Each row is a point on a tangle of strands that fork, close into loops and nearly touch. The rows are in no order.
Two points are linked if the straight distance between their rows is under 94.8. Some points are linked to none.
Q347: [-14 -8 8 23 0 -7 16 -26 17 25 20 -9 40 -38 13 -23 16 39 4 -6 -6 -7 31 26 3 73 9 10 -34]
Q714: [21 37 -13 5 24 -35 -21 -6 8 -18 -14 62 6 -7 21 6 -1 3 -43 -25 -21 -2 -29 -7 6 -72 10 4 27]
Q496: [-13 -58 -29 -20 -19 30 1 -38 -11 -14 -16 -33 -41 -53 -17 -8 47 -21 22 -34 -4 0 31 -9 -22 28 22 2 3]
Q736: [-7 15 -15 -18 16 47 1 -31 -21 16 -12 16 -51 43 37 14 5 14 -9 12 -4 24 16 27 9 -15 -44 -9 -18]
Q750: [4 -28 -64 -8 -34 43 -8 -39 -13 2 -3 -24 5 -2 24 -4 -4 51 13 -31 7 -17 -39 -25 -39 13 13 8 -1]
Q601: [21 -35 3 -24 -24 45 14 20 6 41 24 -23 33 1 14 -36 17 22 1 3 33 41 -5 39 -20 11 8 37 -3]
Q734: [6 -5 -11 -23 -15 -12 -8 -21 22 11 23 3 29 -48 32 -21 0 -8 -6 1 -20 -26 -9 -17 -26 -4 39 0 -6]
Q194: [1 -30 -24 -9 -25 11 -28 72 -6 -1 31 -24 21 -55 -5 -35 12 -2 3 9 24 27 -8 24 -1 -36 22 8 21]
Q651: [20 -32 -35 -10 -4 37 12 -12 -6 54 5 13 7 -21 55 -49 16 50 14 5 6 1 -26 15 -19 17 -2 -2 -24]
Q636: [-4 35 22 8 10 -36 -9 -17 9 -40 -19 9 25 40 -9 38 -31 -51 -4 -31 -11 -12 -5 -12 52 -30 -24 11 46]
Q656: [1 65 -16 27 2 6 -15 -35 -20 4 11 7 3 7 21 -6 -19 37 -23 -8 -5 17 -15 3 13 31 -12 -5 -25]
Q305: [0 -42 5 -10 -22 -9 -2 53 -15 -13 10 -55 -28 -40 -6 -52 -18 -52 26 -10 -7 -29 -8 1 -9 9 40 -11 11]
Q544: [16 58 -8 6 30 12 -10 -30 -25 -8 -24 32 -29 27 -13 5 -20 5 -15 -17 7 40 -13 8 45 -46 -75 16 -10]
Q467: [9 -15 56 -22 -7 0 19 -12 47 56 31 -29 32 8 18 -11 5 -7 38 31 -5 -15 -10 -17 -33 12 29 15 -12]
Q670: [29 -5 0 -12 -2 -6 15 39 22 -16 4 24 -22 47 6 7 -7 -14 -28 7 3 -1 -14 14 -16 -38 -6 0 12]
Q896: [-26 -47 -12 12 7 -26 18 18 32 -40 -2 -32 37 31 -26 52 10 16 10 -7 8 -27 7 3 -24 -35 -8 15 33]
Q561: [21 -16 -23 21 -29 23 -10 5 -26 46 -3 11 -30 -31 7 -31 -9 22 29 31 3 -11 -33 -36 -2 73 5 -21 -28]
Q427: [1 32 16 9 16 -27 -32 23 -1 -5 -27 41 -24 -3 -33 22 -24 -7 2 31 -8 -9 -13 -47 17 -25 -4 -35 10]
Q776: [-19 -25 16 -29 5 20 12 -47 3 0 -21 0 -14 3 1 23 27 -30 5 3 -5 4 49 -8 -11 -1 7 -8 2]
Q726: [-6 -5 -14 -13 -8 24 14 -61 8 -47 2 -3 19 27 3 58 -5 -10 5 -25 -5 -2 -9 -14 -38 -41 -1 6 30]
Q579: [8 61 -14 -3 35 26 -12 -25 -32 4 -6 36 -39 36 40 6 -10 24 -29 -10 -1 29 -16 29 27 -37 -49 3 -20]
Q247: [-3 33 7 29 2 -42 -7 53 -7 -13 -14 -23 -13 25 -21 22 -25 -10 10 20 -13 -45 -34 -49 9 -2 20 -28 12]
Q499: [-15 -31 -16 20 4 1 0 36 -5 -13 -9 -4 -12 -7 -30 -15 13 19 -29 11 17 15 42 41 30 18 -30 6 -5]
Q228: [5 -5 3 -5 5 -25 -29 93 -7 22 30 -12 25 -57 1 -33 12 4 14 39 11 28 -7 26 17 -18 13 -7 5]
Q515: [29 21 9 4 0 4 22 20 24 42 12 13 -16 34 36 -17 19 33 -23 40 17 12 -29 21 -17 3 -8 25 -37]
Q894: [-11 38 -29 18 -9 28 -12 -53 -20 -13 -12 -11 7 8 -36 41 -7 29 7 0 -1 4 -4 -45 5 1 -18 -12 5]
Q434: [-11 30 -16 -9 6 22 -44 -2 -44 -11 -47 45 -46 -21 -26 -3 -30 14 2 19 -8 20 -6 -19 16 1 -25 -34 -15]
Q684: [-11 -35 -13 25 12 -53 7 59 23 -29 -14 -16 16 21 -25 36 20 17 0 -12 22 -16 -8 6 5 -45 -21 13 41]
Q449: [-19 62 34 15 10 -29 0 -33 23 -7 21 -4 30 43 17 33 -18 12 -25 0 -12 -6 -13 -18 -3 -9 15 19 -4]
Q26: [14 37 14 -30 -9 -19 -1 -15 23 6 30 5 25 -4 23 2 -17 -28 -8 -1 -23 -16 -26 -29 -25 -34 47 -1 13]
Q751: [-3 -42 -42 15 -16 -13 -7 23 -3 -73 -6 6 5 13 -4 2 -20 -15 -28 -41 9 -20 -3 24 -7 -20 -7 0 52]
Q976: [11 -31 -7 -8 -15 43 26 -4 -10 22 9 -26 -3 28 24 -33 13 39 -13 -16 16 26 10 55 -14 26 -5 37 -20]
Q866: [20 35 11 -5 -12 36 -3 -21 -31 15 -8 11 -39 16 -4 -12 -16 -7 -11 13 3 21 3 -15 16 40 5 -22 -18]
Q109: [47 38 7 -8 2 9 14 12 13 57 18 44 -19 18 42 -19 -3 2 -7 51 3 7 -45 0 -23 9 11 -1 -30]
Q483: [-3 17 -15 -6 -9 29 -21 -20 -43 -34 -23 12 -25 -4 -16 -19 -25 -29 -33 -33 -1 10 10 0 26 15 -3 -14 9]
Q115: [1 4 3 -8 41 -20 -9 -12 31 0 -25 76 -24 26 24 34 18 -1 -35 3 -4 21 9 22 39 -41 -47 -8 -11]
Q770: [-16 -19 42 11 -14 -2 19 25 18 35 24 -67 39 12 -18 12 8 19 44 22 23 0 22 -2 3 40 10 27 -6]
Q951: [-18 64 6 6 16 15 13 -82 -25 -7 -20 8 18 -24 -26 6 3 -28 2 -16 -14 28 25 -8 37 -8 -45 8 -8]
Q131: [-14 -31 -18 10 -16 30 9 -29 -15 3 -17 -34 -19 -1 -19 -6 30 31 6 0 14 -3 43 -1 -3 64 -10 7 -18]
Q253: [-26 3 17 18 35 -75 -34 44 13 -13 -39 3 -11 -24 -11 -3 -15 -19 23 28 -27 -35 0 -17 36 -10 2 -46 13]
Q11: [-10 -15 11 -3 12 8 12 -70 20 35 19 2 36 -28 46 -20 3 42 19 -12 -21 -5 4 26 -20 68 12 13 -38]
Q682: [22 3 30 -18 -28 4 13 -12 26 52 25 -10 16 -10 26 -13 -14 -18 27 18 -8 -28 -32 -56 -28 30 46 -3 -13]
Q782: [27 36 -10 -14 -14 40 9 -24 -30 -16 6 -12 -13 37 -55 12 -36 -25 3 -17 7 23 -11 -25 -1 -19 -21 -14 26]
Q254: [-7 7 0 -5 8 -12 -9 -1 1 -8 -2 29 -6 -11 11 -15 -10 -14 -33 9 -16 -3 12 4 13 0 9 -7 0]
Q915: [17 32 10 22 -11 -20 -7 50 -9 26 6 22 -19 -1 8 -18 -11 11 -14 39 0 -20 -30 -21 -12 30 17 -12 -29]
Q604: [11 18 14 -22 -1 11 -18 -12 -27 -31 -23 19 1 -18 -57 -14 -45 -65 -1 -34 -15 9 -1 -24 29 -36 -15 -19 41]
Q543: [-31 11 45 -10 22 -15 21 -43 15 2 3 14 18 -4 26 13 20 -29 -14 -10 -22 8 52 24 9 25 8 5 -17]
Q826: [-6 -24 -5 1 -10 31 16 8 -16 -6 -19 -15 -43 27 -14 -5 10 12 -20 10 19 18 42 30 12 42 -21 10 -24]
Q103: [7 -63 -24 -1 -37 27 -5 6 -6 12 19 -58 -6 -45 -22 -40 16 5 37 -23 26 -5 2 -6 -13 51 27 24 -9]
Q754: [2 6 -5 18 29 -28 9 15 21 32 5 36 -20 -33 -5 27 39 44 12 59 -10 4 10 -8 -7 -5 -21 -25 -24]
Q989: [-25 -37 45 -24 -9 -6 3 -1 20 34 26 -69 49 -32 0 -6 38 -20 58 -22 -4 7 30 9 -18 18 41 28 4]
Q453: [-8 13 -6 16 1 21 2 -24 3 -27 -14 -7 -9 53 -32 67 2 9 -3 6 9 -5 9 -36 -4 -6 -13 -4 14]
Q420: [-2 26 8 22 26 -47 18 10 40 25 25 20 22 -29 13 12 21 31 0 47 -16 -3 6 5 -10 9 -2 -9 -32]
Q746: [-13 -3 23 10 17 -44 -7 54 10 -15 -31 -11 -15 25 -14 12 -29 -31 6 27 -10 -33 3 -25 23 -5 1 -25 21]
Q406: [-11 15 1 -3 -6 13 -7 -86 4 29 19 11 39 -39 34 -5 0 22 26 -36 -26 2 3 -11 -7 53 23 -6 -25]
Q683: [5 10 41 -13 -14 6 18 -25 2 28 17 -6 -8 21 17 -16 7 -18 -9 -6 -6 -4 15 4 -6 44 33 7 -19]
Q54: [-10 51 -39 30 27 -4 -6 -45 -22 -2 -12 15 -3 19 23 35 18 78 -13 -7 -2 4 -27 -12 -7 -34 -15 10 -22]
Q393: [-37 -4 37 6 7 1 20 -60 3 -19 -12 -16 21 10 21 19 27 -8 -19 -32 -12 9 42 41 -2 57 10 37 -24]
Q182: [7 -9 -33 2 9 9 4 27 -16 19 -25 29 -45 -1 0 2 21 37 -11 38 3 14 -13 -4 -13 -22 -17 -15 -21]
Q186: [20 30 -2 28 -14 -35 -1 66 -9 6 9 -16 -10 13 9 -12 -20 -5 -11 14 -1 -44 -53 -24 -15 -6 33 -3 0]
Q621: [-7 -6 -2 26 -14 -23 10 65 9 6 18 -40 16 5 -11 -16 0 15 -8 15 20 -18 -9 6 -1 15 7 14 6]
Q775: [-2 1 40 3 20 -33 18 36 19 19 29 3 6 -24 12 -24 3 -17 -11 28 -13 -2 40 37 20 35 -5 -10 -27]
Q69: [-25 18 1 -4 37 -12 8 -63 33 -3 -2 36 28 9 49 35 8 18 -24 6 -19 11 7 29 -7 -34 -17 21 -21]
Q667: [3 -33 29 -11 -5 -10 9 76 -21 -18 -12 -43 -34 11 -10 -45 -24 -57 22 10 1 -21 4 19 4 6 21 -16 9]
Q688: [7 -29 -13 -14 -28 -15 -1 24 13 16 25 -35 2 -59 20 -47 -10 -36 9 4 -11 -28 -24 -23 -21 1 49 -11 2]
Q537: [1 35 -32 1 20 18 -21 -4 -44 3 -33 41 -55 2 5 15 2 43 -3 21 -8 15 -14 -12 10 -29 -29 -27 -12]
Q901: [23 19 -10 -19 -24 38 0 -36 1 9 11 -1 3 28 14 6 -11 3 -5 -7 6 -1 -31 -19 -35 -5 19 -3 1]
Q250: [30 13 23 7 -12 -15 22 67 13 54 29 1 16 8 14 -23 9 13 -7 48 14 3 -31 20 -11 8 11 31 -24]
Q548: [-28 -32 28 10 15 -25 23 45 3 -36 -13 -65 14 26 -24 9 5 -34 16 -19 16 -11 50 36 33 17 -11 17 17]
Q824: [-4 -47 -15 -15 -19 34 -10 15 -20 13 -20 12 -51 -25 -26 -30 4 -2 9 41 7 1 11 -16 -16 23 -3 -30 -16]
Q938: [11 68 11 -3 33 0 -17 -24 -12 2 -17 48 -9 -2 -32 0 -24 -19 -14 7 -14 31 4 -5 46 -25 -44 -14 -4]
Q855: [15 5 11 20 13 -49 21 53 22 14 9 14 11 14 10 8 19 32 -23 14 15 -5 -27 13 -17 -44 11 23 -9]
Q665: [-22 34 5 2 21 16 -3 -80 2 -29 -27 19 24 3 4 37 -1 -30 -12 -14 -7 27 21 -8 38 -30 -28 13 15]
Q343: [1 14 0 27 -28 -16 3 30 9 29 22 -28 7 8 -3 -11 -3 19 8 29 16 -33 -19 -38 -9 49 17 6 -12]
Q462: [-13 -42 8 3 -17 0 34 7 10 -30 28 -50 27 49 -14 23 1 4 1 -27 17 -3 23 42 -36 9 -6 35 9]
Q818: [-38 -16 10 6 24 -61 -37 18 17 -26 -38 43 -10 -38 -11 2 -18 -25 11 11 -23 -26 31 0 50 1 -26 -37 21]
Q583: [-10 -42 2 22 -10 -18 33 58 2 -45 8 -52 -5 55 -29 24 -13 -12 14 -13 23 -23 19 18 8 13 -8 3 22]
Q634: [33 22 34 -27 12 -9 -2 13 16 -12 7 41 -11 47 25 -4 -24 -56 -35 -4 -12 -2 -6 14 11 -41 1 -7 16]
Q962: [-17 -37 20 -27 -8 10 -19 23 4 10 37 -66 46 -37 -4 -3 31 -23 48 -14 12 24 34 29 15 -7 38 13 21]
Q419: [6 -68 -38 -14 -27 41 1 -36 -9 15 -6 -41 -14 -49 -5 -18 24 14 38 -53 9 -3 -4 -4 -34 46 29 12 -9]
Q547: [33 76 -15 25 7 -13 -11 11 -30 19 -4 43 -27 -19 7 1 -14 34 -9 24 -18 12 -49 -25 -2 1 2 -17 -28]
Q582: [5 -10 -2 -26 -17 30 -15 4 -20 7 -8 23 -35 -27 -11 -20 -19 -35 4 24 -15 1 -2 -31 -9 12 25 -43 -7]
Q731: [-1 -41 -22 -19 -6 -11 -13 3 -17 -75 -2 -2 -13 8 -13 -7 -21 -56 -7 -59 -6 -20 2 11 1 -12 7 -16 60]
Q63: [6 -19 -2 5 0 -22 -8 71 -5 15 19 -2 6 -49 -3 -56 0 -5 -21 25 6 0 2 32 14 13 11 -2 -17]
Q993: [-23 -30 -24 34 4 -18 -3 4 8 -57 -38 28 -17 30 3 37 16 15 -35 -28 18 -3 8 17 32 -14 -49 10 23]
Q780: [-34 -12 -6 -1 0 -18 2 -36 9 -39 0 -22 31 -18 7 18 13 -23 -1 -27 -14 -27 32 -15 -5 16 20 5 16]
Q257: [-30 -28 20 3 19 -27 -13 61 13 -12 10 -52 37 -4 -10 -11 11 -19 16 5 18 10 49 42 58 -10 -9 8 21]
Q110: [16 26 41 11 10 -30 23 59 23 31 21 7 -7 25 11 -22 -4 -1 -26 41 4 -3 10 32 18 29 -2 16 -26]
Q301: [35 44 32 -17 -20 8 -9 -23 0 40 20 10 4 -21 6 -15 -16 -39 14 15 -19 5 -19 -50 1 18 34 -22 -13]
Q917: [-10 -45 51 -22 -10 6 20 -32 30 50 17 -28 35 -3 -9 -1 27 -5 52 2 -5 6 22 -9 -36 28 33 22 -5]
Q38: [-1 58 -34 1 35 3 -9 -48 -20 31 4 28 -13 -2 60 16 19 63 12 11 -16 6 -19 -4 -14 -28 -21 -6 -25]
Q577: [5 12 -5 38 3 -19 18 0 21 30 31 17 32 -48 9 -9 21 50 18 29 -13 -12 14 11 -6 53 -7 -15 -33]
Q720: [2 -30 -18 12 42 -32 2 31 5 18 -16 47 -11 -44 -4 9 47 50 -6 34 2 26 15 18 3 -41 -30 -16 -18]
Q429: [-1 -12 -27 6 15 -33 -12 -1 24 -37 -22 44 11 -8 5 30 16 -1 -32 -19 -1 -19 -21 -10 -10 -67 -2 -5 45]
Q998: [21 24 -2 -4 -24 70 9 -48 -46 13 -8 -13 -35 37 2 -3 -5 -1 11 -22 10 15 -3 -14 0 34 3 -13 -6]
Q107: [-10 -16 -63 -1 -24 16 -9 -16 -4 6 -10 -2 -4 -34 10 -3 9 38 8 3 -3 -17 -17 -34 -26 1 12 -17 -9]
Q65: [25 -13 -34 1 -11 11 11 23 0 48 -2 13 -12 -18 1 -13 28 39 13 44 12 0 -34 -16 -34 -10 2 -3 -13]
Q954: [-14 -23 -4 -1 -4 -24 13 28 24 -18 11 -34 25 0 4 -2 0 -22 3 -6 0 -35 -7 -6 -24 -35 29 0 27]
Q564: [-17 9 -20 19 -20 -3 9 -38 -13 -66 14 -36 37 24 -11 44 -23 -16 -1 -56 0 -16 -4 -12 -23 12 9 15 27]
Q4: [-16 -11 20 5 -2 -28 11 47 8 -3 15 -69 26 -14 1 -30 -6 -15 13 -7 1 -23 17 29 9 21 29 12 -4]
Q139: [-25 -48 -1 -10 -5 -3 -18 9 -8 -23 -23 -10 -32 -23 -28 -11 2 -41 5 6 -7 -19 36 -10 -1 7 12 -21 20]
Q25: [-12 -29 -18 -19 -21 20 -19 -35 -17 -32 -9 -11 -28 -46 -18 -4 9 -37 3 -31 -15 -10 22 -24 -16 -3 28 -20 16]
Q840: [-38 -52 5 -2 26 -34 -26 14 7 -41 -39 -2 -20 -25 -17 -14 -2 -51 10 -5 -12 -25 48 10 50 15 -15 -23 37]
Q492: [23 61 -13 -2 -4 17 -13 -22 -7 8 11 11 2 0 -10 -1 -25 -4 -21 -14 -7 13 -30 -28 -2 -29 0 -6 3]
Q975: [-20 -30 -14 38 12 -45 -12 44 12 -31 -28 24 -12 3 -16 11 19 26 -33 -1 12 2 20 33 48 -5 -46 14 -2]
Q360: [0 20 14 -9 2 6 -37 24 -35 -17 -36 52 -42 -18 -21 -31 -49 -16 -19 17 -8 14 5 -3 21 18 4 -36 -12]
Q816: [-8 -39 16 -47 1 25 21 -32 27 22 5 1 7 -19 14 -5 33 -15 9 20 -3 5 33 13 -21 -24 11 -4 -6]
Q660: [24 -30 12 -33 -13 17 -4 44 -10 -6 -7 13 -43 6 -8 -16 -16 -58 -3 19 -1 -13 -3 -17 -19 -24 20 -34 13]
Q288: [4 -28 -2 4 39 -52 -15 61 0 1 -30 68 -31 -32 -17 -6 18 27 -4 29 7 7 -3 15 16 -46 -21 -10 -9]
Q900: [3 -7 0 -20 9 -5 16 4 34 31 29 14 28 -37 30 -34 23 24 -10 24 1 22 18 46 -8 -2 -4 2 -23]
Q297: [-24 -2 23 -9 30 -16 9 -34 47 11 4 23 18 3 23 28 20 -2 -14 25 -12 -4 32 9 -7 -16 -9 3 -17]
Q730: [0 27 22 41 25 -57 2 11 19 -27 -5 28 -3 45 9 48 3 17 -35 -22 11 -9 -28 -9 27 -31 -9 16 5]
Q202: [19 -8 -3 24 -22 39 11 -9 -16 38 1 -3 -15 16 6 -27 -7 26 18 19 20 -2 1 -22 6 84 7 -6 -26]
Q893: [3 -6 -5 1 -13 47 23 -39 -28 -11 -11 -15 -31 55 6 3 6 7 -24 -19 9 17 26 21 -3 30 -10 3 -8]
Q196: [9 -40 -39 -17 -22 38 1 -47 3 34 2 -8 17 -37 46 -34 -5 44 26 -39 -6 -11 -29 -7 -25 19 22 18 -21]
Q603: [-29 -31 3 -5 4 1 -5 29 16 -4 18 -33 44 -13 -15 10 23 4 -12 -12 25 21 42 44 19 -17 -9 29 20]
Q585: [9 -14 17 15 -13 40 12 -46 -2 41 -6 -16 4 43 3 10 -5 33 38 1 12 -5 -5 -34 -9 78 11 10 -25]
Q745: [-34 -18 -10 23 14 -27 8 22 28 2 7 -21 43 -21 -19 20 27 44 -4 13 13 9 21 21 1 -15 -13 25 -7]
Q482: [24 51 28 -21 -3 19 -19 -4 -39 12 -5 37 -33 -22 -15 -37 -39 -31 -13 12 -18 23 -1 -3 17 31 -7 -28 -15]
Q397: [22 -29 20 -26 -1 -5 -8 54 3 -24 -21 23 -31 40 -9 -3 -23 -51 -4 4 4 -16 1 7 5 -30 -8 -23 42]
Q560: [-7 2 -1 16 -1 -20 19 19 18 -25 12 -3 14 29 18 5 -8 19 -46 -24 1 -15 -13 32 -9 -1 9 26 -3]
Q395: [-32 -56 -19 -18 -20 9 -13 7 17 -6 27 -71 36 -52 -22 -1 25 -3 40 -15 14 -2 17 4 -14 -16 24 28 26]
Q463: [38 42 21 -9 0 -14 1 13 10 -31 13 17 13 37 0 7 -41 -49 -17 -34 -13 -1 -30 -6 12 -46 8 -3 38]
Q576: [-15 -26 24 12 17 -34 -1 70 -15 -9 -14 -71 -12 -17 -16 -48 -12 -35 23 21 3 -24 16 17 33 31 17 -15 -8]
Q707: [22 45 -5 1 25 -9 -11 -24 6 -23 -24 50 17 16 -11 12 -21 -24 -31 -36 -3 18 -30 0 31 -67 -31 12 38]
Q886: [-27 14 29 10 -8 -17 16 -28 22 -23 16 -30 34 57 3 47 -17 -2 -7 -5 -6 -21 1 -1 -27 8 11 21 8]
Q457: [37 35 12 -13 -11 23 -1 -16 -7 63 21 44 -10 -12 37 -28 -16 -9 18 28 -19 4 -36 -27 -9 32 17 -17 -30]
Q797: [-16 24 9 15 -26 15 4 -56 -1 -26 14 -41 38 31 -13 55 -14 13 11 -27 -5 -19 -10 -30 -23 19 16 17 10]
Q789: [-3 -28 13 -12 30 -30 -15 25 30 3 -25 71 -29 -8 7 0 15 -7 -23 22 -4 7 23 25 27 -30 -35 -22 1]
Q942: [13 29 16 -11 21 -28 -51 22 -8 -13 -41 86 -32 -6 -27 -3 -29 -3 -9 5 -8 18 -22 -12 21 -38 -18 -23 18]
Q323: [19 30 9 -26 15 30 -5 -41 -25 -12 -27 37 -12 6 -51 -8 -32 -48 -9 -13 -12 28 2 -7 35 -52 -49 -16 21]
Q132: [13 -29 3 8 -21 6 -2 78 0 -2 41 -57 36 7 -17 14 3 8 33 6 28 18 -26 12 -18 -31 8 17 27]
Q320: [18 33 1 -24 23 54 -4 -50 -7 14 -11 17 -33 52 18 36 0 -2 -2 17 -1 26 -5 -6 -6 -46 -31 -8 -4]
Q416: [26 18 -28 -8 -7 31 -15 1 -27 -40 -13 30 -25 24 -32 16 -31 -24 -8 -20 6 10 -25 -18 -4 -42 -19 -19 35]
Q581: [6 -38 0 6 -20 -6 26 67 -2 -28 29 -82 15 37 -28 3 -8 -17 35 -6 29 -5 3 25 -23 -2 6 8 22]
Q324: [10 -16 3 -8 9 34 20 -47 2 64 15 9 11 6 62 -39 0 44 26 -11 -7 0 -3 14 -14 40 3 7 -32]
Q207: [15 -17 7 -17 -3 23 23 8 28 2 11 -1 -4 55 19 16 6 7 -22 5 14 15 -1 35 -35 -27 -10 18 -7]
Q477: [-43 -19 10 16 -13 -15 11 -39 -2 -35 -4 -51 28 -10 6 1 30 -17 -9 -48 -10 -23 41 12 -9 52 26 39 -5]
Q140: [25 38 3 -23 -16 42 12 -59 -9 -18 28 -5 15 53 -2 26 -30 -3 7 -22 5 23 -41 -7 -39 -26 -2 14 12]
Q785: [-17 -39 -51 -5 -15 15 7 -12 5 -11 -8 -27 13 -29 -9 -2 22 31 -13 -11 3 -13 8 4 -23 -9 9 14 4]
Q723: [-39 -13 -7 24 6 -30 9 -11 36 -15 -3 -18 36 10 -4 50 14 46 -8 9 4 -19 7 -8 -26 -16 -5 28 0]
Q521: [33 -32 -30 -2 -25 51 10 8 -13 58 -5 16 -25 -10 9 -20 -1 22 33 38 17 -1 -36 -36 -28 30 -1 -11 -19]
Q13: [3 -40 -24 17 -35 2 -11 42 -16 4 31 -46 3 -46 -17 -64 0 13 3 -9 17 -4 -7 15 4 40 15 24 -1]
Q227: [23 38 12 23 35 -41 -17 24 -29 5 -13 74 -43 -15 -6 9 4 42 -10 34 -9 6 -28 -11 6 -11 -3 -25 -28]
Q792: [30 56 -34 25 18 1 -9 -11 -28 36 7 35 -23 -14 44 -6 6 73 10 16 -8 7 -48 -7 -5 10 -12 -17 -40]
Q732: [25 -7 -9 8 -7 2 4 46 -10 35 18 24 -10 -45 16 -49 12 26 -7 41 4 3 -15 26 -12 36 -6 -6 -33]
Q15: [20 41 -23 -2 -4 11 -29 4 -32 -17 -17 25 -9 -11 -44 -14 -36 1 -15 -15 -9 6 -40 -34 8 -44 -12 -14 16]
Q141: [-26 -48 -31 -19 1 36 18 -20 -1 13 -7 -25 16 -15 -1 3 32 43 6 14 12 18 32 22 -21 -15 -17 14 -5]
Q413: [-28 20 0 13 -15 -21 -5 -35 -17 -48 6 -55 33 -9 -4 31 -13 -32 8 -45 -14 -35 5 -31 5 19 38 -2 25]
Q294: [4 -15 -3 1 -36 41 4 -36 -19 -10 -1 -36 -24 13 -29 14 5 -11 29 -31 11 -10 6 -46 -21 51 27 -8 1]
Q411: [-26 -4 -17 29 6 -6 -3 -28 6 -58 -32 7 10 36 -15 64 -2 -6 -12 -19 10 -11 17 -9 29 -6 -27 9 30]
Q632: [11 47 -2 22 9 -13 -1 0 4 -15 -1 28 -19 49 10 16 -7 7 -52 -20 14 13 -22 9 28 -16 -17 12 -13]
Q849: [-10 -13 -16 -13 0 3 0 -25 26 -31 -13 25 5 14 8 29 3 -18 -14 -13 -7 -11 10 -11 -16 -43 1 -2 31]
Q832: [14 43 36 13 12 -19 -8 35 -2 -5 -10 45 -41 51 -5 2 -25 -11 -41 3 -1 7 -13 12 31 -2 -12 1 -22]
Q622: [-3 -25 19 -31 1 12 24 9 42 30 16 1 22 14 4 8 25 11 -1 30 10 19 9 15 -32 -36 -6 18 -2]
Q569: [11 -33 -20 9 -14 3 -9 82 -3 2 13 -13 16 -14 -27 -1 22 20 11 18 29 23 -23 8 -13 -48 3 10 17]
Q277: [-6 21 24 5 7 -18 -16 5 -9 -42 -21 7 -5 25 -18 9 -37 -53 -20 -24 -6 -9 11 -8 43 4 -6 -18 31]
Q673: [5 -11 -21 11 3 10 23 19 1 19 14 -3 9 6 15 -33 16 56 -32 1 18 29 -3 48 -2 6 -21 31 -30]
Q650: [-3 -10 35 4 -15 -7 19 28 37 57 25 -40 40 15 -13 14 11 11 47 48 10 -7 -4 -24 -29 3 13 15 0]
Q129: [-13 30 -6 16 38 -17 -11 -51 14 -28 -28 60 5 12 19 49 10 -3 -23 -6 -1 15 2 0 41 -44 -47 11 6]
Q873: [-17 -31 25 10 -12 7 9 -9 5 27 9 -44 12 -16 -29 -9 30 14 38 6 16 -8 44 -4 2 68 8 17 -14]
Q331: [-9 29 -27 5 23 1 -1 -37 4 7 4 32 2 -14 55 3 9 35 -32 6 -18 1 4 21 -7 -20 -15 -2 -29]
Q377: [-11 -30 5 -14 -12 19 -10 -2 -31 -65 -16 -8 -38 5 -25 7 3 -85 19 -54 1 -5 23 -6 -4 6 19 -20 49]
Q570: [23 -23 -21 -27 -13 46 11 11 -3 63 15 -3 8 -6 29 -34 25 47 17 30 22 37 -11 34 -20 -11 -28 21 -18]
Q111: [13 27 40 -21 9 -26 -35 23 -15 -17 -30 32 -10 14 -39 -12 -48 -61 9 -8 -18 -8 -14 -13 42 -25 -18 -23 37]
Q744: [-2 66 20 29 31 -51 -8 -15 23 -15 14 29 27 16 18 27 -15 -7 -42 -18 -19 -7 -22 -8 31 -31 2 12 6]
Q856: [-1 51 -13 0 0 25 -8 -90 -29 32 5 -1 23 -27 10 0 -13 29 32 -26 -17 12 1 -29 18 44 -6 -8 -25]
Q144: [-16 -26 33 -26 -13 21 29 -28 -10 -24 -14 -13 -25 24 -3 21 33 -58 14 -45 -1 4 41 10 -31 14 24 -1 18]
Q451: [16 48 4 5 48 -26 -27 -2 -15 -7 -23 86 -29 -13 -13 15 -13 13 -13 16 -16 25 -20 0 38 -27 -37 -28 -16]
Q811: [-10 -24 31 -23 -2 7 -2 8 -17 -20 -23 -12 -39 -4 -18 -7 17 -76 16 -24 -11 -3 39 -7 -7 19 33 -30 16]
Q67: [13 13 -27 -14 -22 50 23 -61 -28 -46 11 -9 2 44 -21 27 -19 -9 12 -28 5 21 -10 -14 -25 -18 -18 -6 23]
Q252: [5 -30 7 2 -23 -11 -8 54 -10 7 28 -86 25 -39 1 -52 6 -15 28 -29 14 1 0 32 18 36 40 30 5]
Q903: [-27 -44 -13 -19 -11 -4 0 -27 20 10 16 -35 23 -69 -3 -15 35 -12 28 0 -5 -13 28 -5 -25 3 31 7 -5]
Q637: [-18 61 -29 6 11 33 -2 -86 -31 16 -11 -16 17 -12 -12 17 -6 23 20 -6 -15 13 14 -22 28 -4 -40 0 -5]
Q269: [12 25 13 -24 -2 -23 15 11 15 -29 25 -17 28 34 16 28 -38 -42 4 -24 -15 -26 -31 -17 -26 -40 27 -4 32]
Q55: [15 -25 -19 20 -26 -4 -6 37 1 36 27 -12 17 -64 7 -56 2 19 15 17 11 -11 -33 -12 -3 46 9 4 -19]

A fork is a point with three links, a tip a point with one. Leave the first point through the second and follow the links. Name the first fork or tip that comes.
Q139; Q840 | Q4
Q202; Q561 | Q826
Q730; Q744 | Q38
Q129; Q115 | Q11
Q684; Q896 | Q13
Q477; Q780 | Q832
Q732; Q63 | Q684
Q420; Q754 | Q637

How many points has the smallest loop of links through each point below? Write 0 if it is on no loop.
Q621 | 17
Q482 | 0
Q782 | 7
Q26 | 24
Q11 | 15
Q780 | 0
Q397 | 0
